Each scene shows the same named points in several views. A view is turned or mirrored, shifted and resized as a whole, has a little noise and may leave points out.

Scene 1
View 1
K_581: -59   6  -2  -2 -33  13 -22 -14   1  -3  -4  24 -15   9   2  11 -22  -3  -1  -3  21  -8  -2
K_231: -41  22 -13   2 -13  -9 -18  -3  -1  14  13  -6 -10 -22  -3  -3   2  -1  17  -2  14  12  16
K_460: -39  -4  -5   1 -25 -14 -26  -8  -8 -17 -22 -27 -15 -19 -36  -8   0   0   2   5  -5 -22  13
K_875: -26  19  -7   7  -2 -31 -22  20  -2  20  14 -12 -11  -6   8  -3   1  -2   3   3  15  16  15
K_712: -29  19   9   8   2 -15 -17   9   0   8  13 -16   2  -8  13   6  -8   3   5  11   5   2  10
K_89: -32  26  -4   6 -19 -18 -22  13  -5  22   4  -7 -14  -8   6  -5   6  -8   5  -3  22  18  23
K_313: -30  17   4   7 -13 -20 -22  13  -6  14   4 -10  -7  -5   2  -2   4  -4   2   2  17   6  19
K_620: -38  23  -4   4 -15  -7 -18  -2  -3   9   4 -15  -8 -23  -5  -3   2  -2  15   1   8   6  20
K_412: -38  15 -19   2  -1 -22 -20   4   2  17  26   3  -9 -13   2   0  -3   3  13  -2  18  15   8
K_994: -37  17  -3   4 -12 -13 -20   4  -4  13  13  -3  -6 -11  -1   0   2  -1  10  -1  19   8  16
K_211: -44   5  16   2 -10   1 -20  -4  -3  -2  13  12   6   7   5  14 -13   6   3   5  18 -12   3
K_245: -44   5  19   5  -7   5 -18  -3   4 -10   4   4   4  13  17  20 -31   7  -5  14   4 -19  -9
K_10: -41   2   3   3 -14 -11 -23   4   0  -1   1   7  -9  14   6   9 -19   1  -7   5  14  -8  -2
K_775: -31  12 -11   6  -1 -27 -21  12   4   7   7 -18 -13  -8   5   0 -13   2   0   9   1   5   3
K_240: -38  13  -4   3  -1  -9 -17  -6   3  -2  12 -17  -1 -21  -4   3 -10   7  14   9  -2  -3   6
K_524: -34  14  26   6   0   4 -15  -7  -4  -8   9 -21  17 -17   0  11  -7   9  14  14  -2 -18  12
K_356: -36  27   3   8   8  -2 -12   3  15   3  11 -22  -2 -11  31  14 -34   6   5  20 -13   5  -7
K_965: -44   5  -6   0 -13  -8 -21  -6  -3   2  12   5  -5  -8  -9   3  -5   4  10  -1  16  -4   7
K_996: -38   8 -16   4   4 -22 -20   8  11   6  15  -2 -14   3  15   7 -28   6  -2  10   2   6 -11
K_427: -27  13  20   9  11 -12 -16   6   2  -6  11 -27  12  -8  11  11 -16  11   4  21  -9 -14   3
K_263: -44   6  10   2 -13   5 -19 -11  -1 -12  -1  -7   1  -7  -5  10 -16   6   5   9   1 -19   2
K_296: -32  13  13   6  14 -10 -15   2   1   1  27 -11  15 -10  10  12 -11  13  12  14   3  -6   4
K_210: -41  -3 -17   0   4 -14 -19 -18   3 -17  11 -24  -1 -34 -29  -1 -11  15  18  10 -15 -17   0
K_294: -43   8  27   2 -11   9 -18  -9  -9  -2  17  13  16   2   1  14  -3   7  11   2  23 -16  12
K_70: -36  26  -6   5 -12 -10 -18   1  -2  14   8 -14  -9 -23   1  -3   3  -3  15   1  11  13  20
K_670: -39  11 -17   2 -12 -18 -22   1   2   6   4  -9 -17 -12  -5  -2  -9   0   5   2   7   4   6
View 2
K_427: -23 -11   2 -33   3 -16  19 -37  13  -2   2  -7   8  -2  -9  35 -25  19 -43  11  20 -24 -28
K_356: -34 -27  -3 -30   3   0  34 -53  32   6 -33  14  -2 -10 -14  44 -28   7   5   9   7 -37 -22
K_263:   1  -7  16 -35   2   0  17 -10 -29  22 -14  -8  15  -3 -10  15 -23 -10 -32 -12 -15 -20 -24
K_581:   5  -3  15 -26  -1  26  19  18 -41  43 -27   7  23  -1 -13 -12   8 -34  10 -15 -38 -27  11
K_240:  -7  -7  25 -37 -13  -8  16 -31  -9  10  -9  -4 -14 -23   4  39 -15 -15 -20  -6   1 -10 -21
K_875:  -6  17  25 -28 -21  -2  12 -21  14  11  19  22 -22 -14  16  49  18  -3   2  16  29  -7  32
K_70:  11   0  40 -35  -9   4  18 -23 -10  10   5  29 -28 -18  16  53   1 -33  -2   6  15  -9   5
K_10: -10  10   5 -26  -9   8  12   3 -11  32  -7  -2  20   2 -10   4   5   4  -7  -3 -11 -22  18
K_245: -23 -14 -11 -26  10   7  23  -8  -7  20 -20  -8  36   9 -25  -6 -10   6 -20   2 -12 -39 -14
K_211: -11  -8   6 -27   2   8  17   3 -22  11   0  -6  22  -1 -10  -9  14 -19 -23   6  -3 -27  -6
K_313:   8  14  28 -29  -8   2  12  -9  -6  15  20  23 -10  -3  12  41   9  -9 -13  12  21 -11  24
K_210:  -6   0  34 -46 -31 -24   4 -38 -25  16 -17 -37 -22 -41   6  43 -36  -8 -41 -31 -17   9 -44
K_620:  16   0  41 -36  -7   2  17 -21 -19  14   3  22 -23 -16  15  51  -8 -31 -12  -1   9  -7  -2
K_89:  15  14  37 -29  -9  10  16  -9  -6  18  18  40 -21  -6  18  49  16 -23   6  14  22 -10  35
K_231:   7   0  41 -34 -17   5  16 -20 -15  12   1  19 -29 -26  17  44   9 -40   2   0   7  -6   5
K_524:  -2 -19  17 -38  13 -10  20 -26 -18  -5   5  -2   8  -2  -5  28 -24 -11 -54   6  15 -23 -43
K_296: -27 -17   7 -33  -5 -10  17 -32   8 -12   6 -11  -1 -16  -3  21   3  -8 -33  15  22 -22 -26
K_670:   0  13  30 -34 -24   0  11 -18  -9  29  -8   5 -17 -21   8  41  -4 -10   2 -10  -6  -4  14
K_460:  34  26  45 -42 -16 -14  -1  -7 -49  47  -1  -9  -5 -10   9  51 -47   7 -45 -34 -21  10 -10
K_712: -12  -4  14 -31  -2  -4  19 -27  10   2   8  12  -4  -5   1  38  -2  -1 -19  15  24 -20  -2
K_965:   0   4  28 -32 -17   3  10  -4 -27  18  -1  -5  -5 -19   5  15  11 -29 -14  -7  -7  -8   0
K_994:   5   5  33 -32 -12   4  13 -10 -13  12  12  17 -16 -15  13  33  16 -28  -7   7  13  -9  13
K_775: -14  13  18 -30 -23  -6  12 -28  13  22  -3   5 -13 -16   5  48  -7  12  -2   0   9  -9  15
K_294:  -1 -15  14 -30  11   8  17   7 -35  -1  12  -4  21   1  -7 -12  17 -36 -39  11   6 -27 -19
View 3
K_670: -12  35   6   6  -4  -4  15   4 -32   2   2   1 -27  -8 -24   6   2  -6  10  14 -16   3  16
K_875:  -4  19  -5  -6 -10  21   7  -1 -43  -7  21 -25 -24 -18 -33  -2 -19  -3  -1  15 -27  39  21
K_412:   2  22 -18 -13   1   1  -7 -13 -43 -13   2 -15 -26 -17 -28  20  -6  -6  11  26  -3  17  21
K_211: -10  20  -8  -4  22  13 -10  17  19 -11 -20  -2   5 -19   0  -1   4 -35 -14  10   7   6 -13
K_294:  -1  16 -10  -5  28   8 -23  19  16 -12 -24  -4  21 -22  -4 -13   6 -36 -11  -7  30  14 -19
K_210: -18   9   3  12   8 -48  47  35 -49  28 -23  -1   4 -23 -17  -4  32 -13  29  10  12 -37  25
K_996: -20  20  -8  -3   1  12  29   5 -10  -6 -10 -10 -25 -19  -1  30  -2 -16 -11  46 -36   6  29
K_994:   1  29  -2  -2   2   6  -9  -1 -31  -8   5  -9 -15 -12 -29  -3  -6  -7   6   3   2  26   7
K_427: -17  -8   4   7  12   8  46  40 -11  11 -18 -25  31 -37   4 -14   5 -19 -16  11 -13  27  27
K_89:   3  41   9   1  -9  20 -12  -9 -37 -11  21  -9 -26  -4 -37  -8 -19   3   2  -4 -13  45  10
K_775: -17  20   4   4  -7   8  32  13 -32   5   6 -14 -20 -18 -18   3  -5  -8  -2  23 -32  17  27
K_240:  -8  17   4   7   7 -15  26  18 -32   6 -17  -6   6 -21 -12   2  11  -6   7   9   4   8  25
K_356: -15  17  16  13   9   8  53  16  -8  -5 -32 -10  22 -28  20  28   5   5 -21  31 -23  41  56
K_524:  -7   3  10  10  20  -7  23  39 -10   9 -25 -12  42 -30  -2 -23  13 -18  -6 -12  19  22  12
K_620:   2  36  15  10   0  -7   3   5 -42  -1   1  -2  -3  -9 -29 -10   1   7  12 -12  10  30  17
K_313:  -5  26   5   1  -4  18  -1   7 -28  -4  16 -14 -16 -12 -30 -17 -14  -9  -2  -2 -14  34   4
K_263: -18  26  13  15  17  -8  19  31   6   7 -25   9  11 -14   1  -9  17 -24  -3   0   7  -6  -1
K_70:   4  35  10   5  -2  -2   1  -2 -46  -5   3  -6  -8 -10 -29  -2  -4  10  11  -4   4  36  23
K_965:  -7  29  -5  -2  11  -7  -6   7 -16  -3  -9   2 -15 -11 -20   1   6 -20   8   8   9  -6  -3
K_581: -15  62   9   9  18   5 -19   0  33 -16 -24  32 -24   7   2  18  10 -27  -9  11   3 -14 -19
K_10: -22  30   1   3   9  20   6  15  17  -5  -6   3 -21 -10  -4   2  -1 -33 -15  19 -23  -2  -8
K_712:  -7  10   2   2   5  15  21  16 -21  -2  -3 -21   8 -27 -11  -6  -6 -10 -11   9 -12  38  22
View 4
K_70:  -3  -4   4   2   0  13 -26   1   7  -8  12 -10   8 -13   4  12  -7   4  -7 -15 -11  10  20
K_670:   7  -6   7  -8   4  18 -22   9  15   7  11 -15   7 -10  -4   9  -8  -1  -2   4  -9   4  10
K_210:  17 -25  -7 -13  13  16 -19  21  36  -1  12 -19   5 -20   3 -33  -9 -18   7  -4   7  12   8
K_231:   6  -5  10   0   7  11 -24   1   6  -9   4 -16   9 -14   3  13  -7   2  -9 -13 -11  13  14
K_240:   3 -16  -1  -6  -5  13 -21  15  24  -3   9  -7  12 -13   4  -9  -6  -3  -1  -7  -1   9   9
K_775:  -7  -9   4 -10  -5  24 -24  11  27   9  16  -6  12 -10  -1   9  -5   4   0   7 -12  -5  15
K_620:   1  -4   0   0   0  12 -24   4   4  -7  13 -12   6 -11   5   4  -6   0  -4 -13  -8  13  18
K_996:   0 -14  14 -14 -12  21 -22  17  37  16   4  -1  19  -9  -6  15  -8   8  -4  13  -9  -5  -4
K_294:   5 -14   9 -11 -25   7 -13  17 -10 -17 -15  -9  26   7  16 -12  14   3  -9   0  -1  12  -6
K_89:  -9   5  11  -1  -2  19 -26  -3  -4  -4  10 -12   9  -6   3  26  -1  10  -9  -5 -20   2  24
K_460:  18  -3 -14 -13  11  20 -15  16  -2   8  25 -28  -9  -3   0 -25  -1 -19  16  11   1  11  20
K_356: -11 -17  -6  -3 -36  10 -24  22  43  12  17  20  16 -10  -1   6 -12   9  -3  -8   1   6  -2
K_313: -10  -1   7  -7  -6  22 -23   4   0  -4  10 -12  13  -3   6  11   5   7  -4   1 -16  -2  22
K_965:  12 -10  12 -10   0  13 -18  11   4  -4  -4 -18  14  -5   3   0   0  -1  -5   4  -6   9   2
K_412:   1 -12  20  -6   7  18 -26   3  21  -6  -4 -14  20 -16   2  18  -7   7 -13  -5 -15   1  10
K_875: -15  -4  12  -6  -1  26 -28   2  16  -1  10  -9  17 -10   4  20   0  11  -8   0 -21  -9  25
K_296: -11 -24   3 -11 -21  15 -21  19  28 -11  -1   2  29  -9  14 -13   5   5  -7  -6  -4   2   6
K_427: -15 -21  -9 -12 -29  19 -20  24  30  -1  13   7  22  -4  12 -20   6   1   3   0   0  -2  10
K_245:   5 -15   2 -17 -40  10 -12  28  13  10  -2   5  22  11   3  -7   6   5  -1  16   4   5 -18
K_10:   7  -6  11 -17 -18  19 -15  18   5  12  -1  -9  16   7  -1   6   4   4  -1  22  -7  -1  -5
K_524:  -5 -19 -11  -8 -25   9 -17  21  11 -13   8   0  18  -2  16 -27   7  -3   1 -10   4  12   8
View 5
K_356:   1 -11  -6   2  16   3 -20 -19   5  34 -14   3 -29  -1  12 -12  15  13 -25  25 -31 -28  -4
K_89:  11  13 -44   7   1  11  16  20  21 -26   1  -1 -19 -15   7 -29 -27  20   4   5 -19 -38  18
K_460: -10 -12 -18 -33   3  64   2   8 -13 -37 -15  10 -29  -6 -37  12 -28  26  -3 -21 -21  -9  11
K_427: -16 -24   4   1   4   8 -29 -11   4  10 -14  15  -7   2  -3  -7  -1  -2 -15  -5 -36 -26  11
K_875:   0   8 -45  10   6   1  -1  13  27 -15   0  16 -13  -1  21 -28 -19  23  -5  -3 -17 -25  23
K_994:  -1  17 -29   6  12  10  10  15   6 -19  -7   3  -7 -16  -5 -20 -21  21   5   0 -21 -34  19
K_210: -29  -2  -1 -28  29  31  -1 -13 -15  -9 -32  24 -10 -12 -31  20  -5  38 -12 -10 -23   5  16
K_211:  -5  18  -3  19  18  23 -20  17 -25   3  -6  -5   3  -1 -21 -21 -11   1   6  -8 -24 -47   8
K_581:  13  38 -18  11  26  51  -6  25 -44   2  -2 -22 -22  -3 -30 -23 -12  19   8   5 -13 -51  -6
K_775:  -2   2 -32  -2  12  18 -10   3  10  -3  -6  17 -23   5  11 -15 -10  27 -13  -3 -17 -17  13
K_313:   2   5 -34   6   0  15   2  17  14 -22  -1   5 -12  -7   2 -23 -25  13   2  -6 -22 -35  18
K_263:  -8   1   1  -4  14  38 -14   3 -25  -1 -15  -3 -14  -5 -30  -3  -9   8  -3  -4 -28 -33   2
K_996:   0  19 -29   9  28  18 -23   3  -6  19  -4  14 -21  14  13 -22   2  31 -16   2 -11 -21   7
K_10:   4  16 -21  12  15  38 -24  19 -21   2   2   0 -16  12 -10 -24 -13  12  -2 -10 -15 -38   5
K_412:  -5  31 -36  10  27   1   9  12   7  -8  -9  12  -3 -12   5 -22 -12  36   0   2 -12 -23  22
K_296: -19  -1   2  11  16  -5 -18  -5   0   9 -17  13   8  -7  -4 -12  -1   5  -8  -2 -32 -29  17
K_245:  -1   4   5  15  16  32 -38   6 -32  23  -5  -6 -13  12 -17 -19   1  -4  -7  -3 -26 -45  -5
K_240: -12   2  -9  -8  19  15   0  -5  -2  -2 -19  10 -11 -13 -13  -2  -6  24  -9   3 -26 -19  12
K_712:  -6  -5 -16   7   5   4 -11   1  12  -1  -8   9  -9  -5   4 -18 -10   7  -8   1 -29 -32  13
K_524: -18 -18  15  -3   4  12 -11  -6  -6  -2 -20   2   0 -16 -25   0  -9  -5  -4  -2 -41 -35  10
K_965:  -7  23 -19   3  22  25   2  15 -15 -13 -11   3  -4 -11 -20 -13 -16  24   5  -6 -17 -30  14
K_231:  -2  20 -30  -1  18  10  22   9   8 -18 -13   2 -12 -25  -8 -14 -17  32   2  10 -19 -28  17
K_294: -10  15   7  20  14  16 -11  18 -25  -6 -10 -10  14 -14 -32 -19 -16  -7  12  -8 -31 -54  11

In a view up to two points have been moved. Name them for each view, in the order of its rows, or write none.
view 1: K_356
view 2: none
view 3: K_620
view 4: K_231
view 5: K_875

Scene 2
View 1
K_274: -25  16  30  -5 -35  16   3   7  13  29  -2  18 -17  11   2 -17  27   4  15 -28   7  -9  -4
K_614: -16  36  36 -34  -3  37   3  40  19  36 -43  20   7  24  32 -44  34 -10   8 -40  19  10 -11
K_663: -10  -3  29 -21 -31  32  13  12   9  27 -13  21 -21  25 -10  -2  20  -1   9 -44  14 -20  -9
K_644: -31  18   8 -11 -16  18  -1   9  19  34  14  -5  -3  16  41  19   6 -11  15   1  -5   2  -9
K_835: -17   6   1  17 -18  -5  -8 -26  15  27  22   8 -48  20 -24   4  12 -12  24 -14  -9  -2  16
K_720:  -9  20  -2 -16  13  16  -7   1  17  28 -15   4 -34  34  -5 -25  16 -27  18 -21  -1  14  13
K_849:  -9  32  14 -24  20  26  -5  28  25  42 -22   5   5  31  53  -4  16 -26  10 -24   7  18  -5
K_967: -41   5  19 -31 -36  36  11  29  20  33   7   3  -8  20   1   4   4 -10  21 -14  10   1 -22
K_890:  -8  24  26 -16  -6  24   0  15  15  32 -25  18  -9  23  23 -22  29  -7   8 -36   9  -1  -1
K_85: -13  28  18 -12  13  19  -6  27  32  47 -14  16 -11  32  13 -15  17 -31  23 -35  13  27  -1
K_567: -20  26  24  -8  -8  18  -2  19  23  42  -4  11   2  18  39   2  18 -11  15 -23   7   7  -8
K_742: -23  10 -17 -46   0  37   3   5   5  14  -9 -24 -18  31  32   4  -1 -19   2  13 -15  -5  -2
K_413: -47  24  11 -39 -19  37   4  36  21  32  -3  -8   3  19  29 -13   6 -16  19   2   3  14 -20
K_357:  -1   8  35  10 -34  10   4 -12   4  28  -4  26 -15  10  21   9  33  16   1 -41   5 -33   2
K_893:  12  41  16  -4  32  11 -12   6  18  41 -25   7  13  24  94  11  27 -14  -4 -24  -3   3   9
K_766:  -3  12  23 -23  -6  33   7  18  13  34 -19  12   0  26  40  11  18  -8   2 -34   9 -11  -9
K_713: -32  10  -2 -35 -23  32   5   4   4  15  -1 -15 -15  19  25   0   6  -6   6   9 -11 -12  -7
K_743: -22  15  16  -8 -15  16  -1   8  19  35   3  10 -18  21   6  -3  15 -12  19 -21   4   5  -2
K_956: -52  27  19 -24 -38  25   1  18  13  22  -2   0  -9   7   9 -37  20   0  20   1   0   5 -11
K_368: -26   4  12 -29 -17  34   8  24  21  35  -1   4 -17  30  -3   4   4 -21  20 -22   9   5 -13
K_354: -16  11   9 -30 -29  29   7 -10  -9   5 -20  -2 -21  14  23 -18  26  11  -6  -7 -10 -32   3
K_221: -34  24  30  -8 -33  18   1  15  17  32  -2  15  -7   9  14 -20  25   2  18 -21   7   0  -9
View 2
K_644:  16 -11   2   6  -9 -11   1  21  21   4  -5   3  12  -9 -13  12  -2   3  19  -8   7  -2   9
K_742:  20 -12  -1  11 -21   5  -9  11  13   1   7  16  -1  11  -2  -7   4  11  26  -7  16  -7   6
K_766:  25  19   0   4  -1   7   0   9   2  13   4  -3   4   0 -14  10  -7   2  16  -9   3  -4  23
K_368:   9   6  11   4  -6  12  -2  19  16   5  -6   0   1  -5  -6   5  13  -1   9  -8  16 -19  26
K_720:   3   0   5   6  -6  12 -13  -3  -3  -3  -8   0  -3  -6   7  -2  29  -2  12 -19   4  -1  12
K_567:  13   4   3   3  -1  -3   2  12   8  12  -3  -9   6 -10 -10  18  -3  -3   8  -9  -1   0  16
K_893:  34   1 -14   9  -7 -11  -4  -4  -8  15  11 -10   0  -5 -11  12 -21   7  13 -20 -23  29  12
K_890:  8 18  5  2  3  9 -2 -1 -7 12  0 -7  2 -3 -4 15  5 -5 11 -9  0 -3 12
K_221:  -1  10  12  -1   5   0   5  10   6  11  -8  -5  12  -8  -8  25   6  -9  13  -1   8 -12   3
K_354:  13  15   3   5  -2   6  -1   0  -4   4   3  17  16  12  -9   7   5   0  38   2  16 -12 -11
K_713:  13  -6   4   7 -13   1  -2  15  15   3   2  15   9   7  -7   4   3   5  28  -1  19 -13  -1
K_835:   4   2   6   4   5  -4  -8   9  11 -19 -29  10  25 -22  -8   0  41  -6  27 -20   8  -3   7
K_413:   2 -12  11   4 -14   3   2  20  19  15   4  -3  -5   2  -1  17  -4   1   5   1  15 -16  10
K_743:   6   5   8   3   0   2  -2  11   9   2 -11  -2   9 -11  -7  11  16  -5  13 -11   7  -8  14
K_614:   1  19  10   1   0  17   1  -4 -12  26  10 -17 -12   5   3  24  -7  -7  -2  -2   1  -8  14
K_663:  11  33  10   1   8  17   0  10   2   5  -8   2  13  -3 -13  10  15  -7  20  -5  16 -22  22
K_274:   1  18  11   0   9   4   3   8   3   5 -12  -1  16  -9 -10  20  14 -10  18  -3  10 -13   5
K_967:   5   4  14   2  -4   7   4  26  23   8  -6   1   6  -4 -10  14   7  -3  11   0  22 -26  20
View 3
K_720:   9  -7  -6 -18  17   0   3  16  -8 -10  -4  -2  -2  13  12 -19  -8  17   2   8 -11 -12  -3
K_849: -11  13   0 -16  16  12   9  11 -12   4 -10  -1 -14  -4   1   0 -16   1  -7 -18 -21 -18 -20
K_742:   9  -6  17 -26   2  16  17  20  12 -24 -11  12  -5  -7  26   4 -17   6  -2  -7 -19   5 -11
K_663:  -2   1 -11  -5   0 -10 -12  11  18  12 -19  26  -8  12  10 -18  -7  12   7  10 -16   6 -21
K_835:  17 -10   5 -22  23  -8 -10  14  12  -3 -20  -8   8  24  13  -9   5   7   9  45  -9   7  -4
K_644:   2  10  18 -21   9  16   2  16  10   1 -22   2  -9  -1   8  12 -10 -14   0  12 -17   5 -17
K_893: -18  19   7 -23  29  15  10  -6 -10   5 -34 -19  -3 -15  -6  17 -19  16  -2 -23 -22 -18 -29
K_956:  15  12   1 -10  -9  29  -7  27   4   1 -16  17 -11   1   3 -15 -19  -5  12  16   3   4  -3
K_967:   3   7   4  -9  -7   9  -5  26  13   8  -8  26 -18   8  12  -9 -10 -18   0  13 -16   8 -15
K_614:  -9  19 -19   0  -1  16  -4  13 -12  14 -12  18 -19  -4  -7 -23 -24  13   4 -20  -7 -18 -17
K_766: -12  10  -1 -11   7   1   0   6   9  10 -23  14 -10  -2   7   0 -14   8   0 -10 -22  -2 -28
K_85:  -4   8  -9 -12  18   2   0  15 -16   8  -1  -1 -14  12  -1 -14  -7  -1  -5   0 -16 -19 -13
K_890:  -4  10 -11  -8   8   6  -6   8  -1   9 -20   9  -8   2  -1 -15 -15  16   6  -3 -11  -9 -17
K_354:   9   0   2 -14  -4  14  -2  11  22  -9 -33  19   4  -8  15  -8 -20  27  17   4  -5  13 -13
K_357:  -5   9  -4  -9  11  -4 -18  -2  23  19 -45   9   3   6   0  -3  -7  19  16  19 -12  10 -26
K_413:   5  13   8 -13  -6  26   5  28   0   0  -5  18 -20  -3   8  -4 -19 -18  -2  -1 -12  -2 -11
K_368:   2   0   0 -11   2  -1  -1  22   8   3  -3  20 -15  12  15 -11  -7  -9  -3   8 -20   1 -15
K_743:   4   5   0 -14  10   4  -6  16   4   6 -15   5  -8  11   6  -9  -7  -1   3  16 -13  -1 -12
K_713:  10   0  14 -20  -3  19   6  20  17 -13 -19  16  -5  -5  19   2 -16   2   6   6 -13  11 -11
K_274:   5   9  -7  -7   3   6 -15  14  11  13 -25  13  -6   9   0 -15 -10   6  13  21  -5   4 -13
View 4
K_835:  40 -16 -26  16 -10  13  36   9  11  10   9  21  30  13 -21   0  -8  23   0  -8   1 -26  19
K_663:  25  19   3  10  -6   0  14  -9 -23  13 -14  -4  26  29   2 -17   5  26  13  -8 -22 -39  18
K_713:  12  -1  24 -20 -13   3  24 -13 -15  17   2   4  18  11 -31  -2  10  14  16  -9   0 -11  -3
K_890:  23  28   5  -3  -6   2  21 -16 -15  17   3   3  10   9   9  -4  16   0   8   3 -16 -50   7
K_893:  19  43  11 -18  -9 -19  21  -6   2  33  19   5  -5 -44  13  13  16  -9  34  11  11 -49 -12
K_567:  28  16  12   4  -9  -6  29 -22 -11  24   7   3   6   3   5   1   5  -4  26  -6   1 -44  -4
K_85:  25  17  11   8 -20  14  35 -22   0  26  11   9  -2   7  30   2   7   0   2 -10  -4 -52   9
K_743:  30   4   3   8 -11   6  31 -15  -7  18   5   8  15  16  -2  -3   1   7  11 -10  -3 -37   7
K_766:  18  29  18  -4 -10 -11  15 -13 -17  25  -3  -5  11  -1   9  -7   9  14  28  -5  -6 -39   3
K_357:  39  24 -19  11   8 -19  12   2 -19  11  -7  -1  32   7 -16 -11   3  14  30   8 -13 -44   9
K_644:  26  -3  16  -1 -13  -7  33 -16  -7  25   9   6  12   0 -19   3  -2   5  32 -12  14 -22  -9
K_849:  15  28  26  -9 -18   1  27 -23  -5  32  12   4  -7 -11  23   5  13  -3  18  -6   2 -45  -4
K_742:   1   2  33 -30 -23   9  24  -8  -5  23   7   6   9  -2 -22   3  13  21   9 -11   4  -5  -2
K_221:  34   9   4   6  -1   0  30 -25 -22  13   3   4  17  27 -11  -5   8  -9  16  -3 -11 -44  -1
K_956:  25  -3  16  -8  -4  12  35 -32 -24   9   6   7  15  37 -25  -3  14 -14   5  -6 -12 -32  -5
K_368:  20   1  22   7 -20  10  28 -21 -12  22  -3   1  13  24   6  -8   1  20  11 -21  -5 -29  10
K_274:  34  10  -5   9   0   1  26 -16 -20  10  -1   4  24  28 -11  -9   6   2  12  -1 -15 -43   7

In a view up to two points have been moved. Name them for each view, in the order of its rows, or write none.
view 1: none
view 2: K_742
view 3: K_663
view 4: K_644
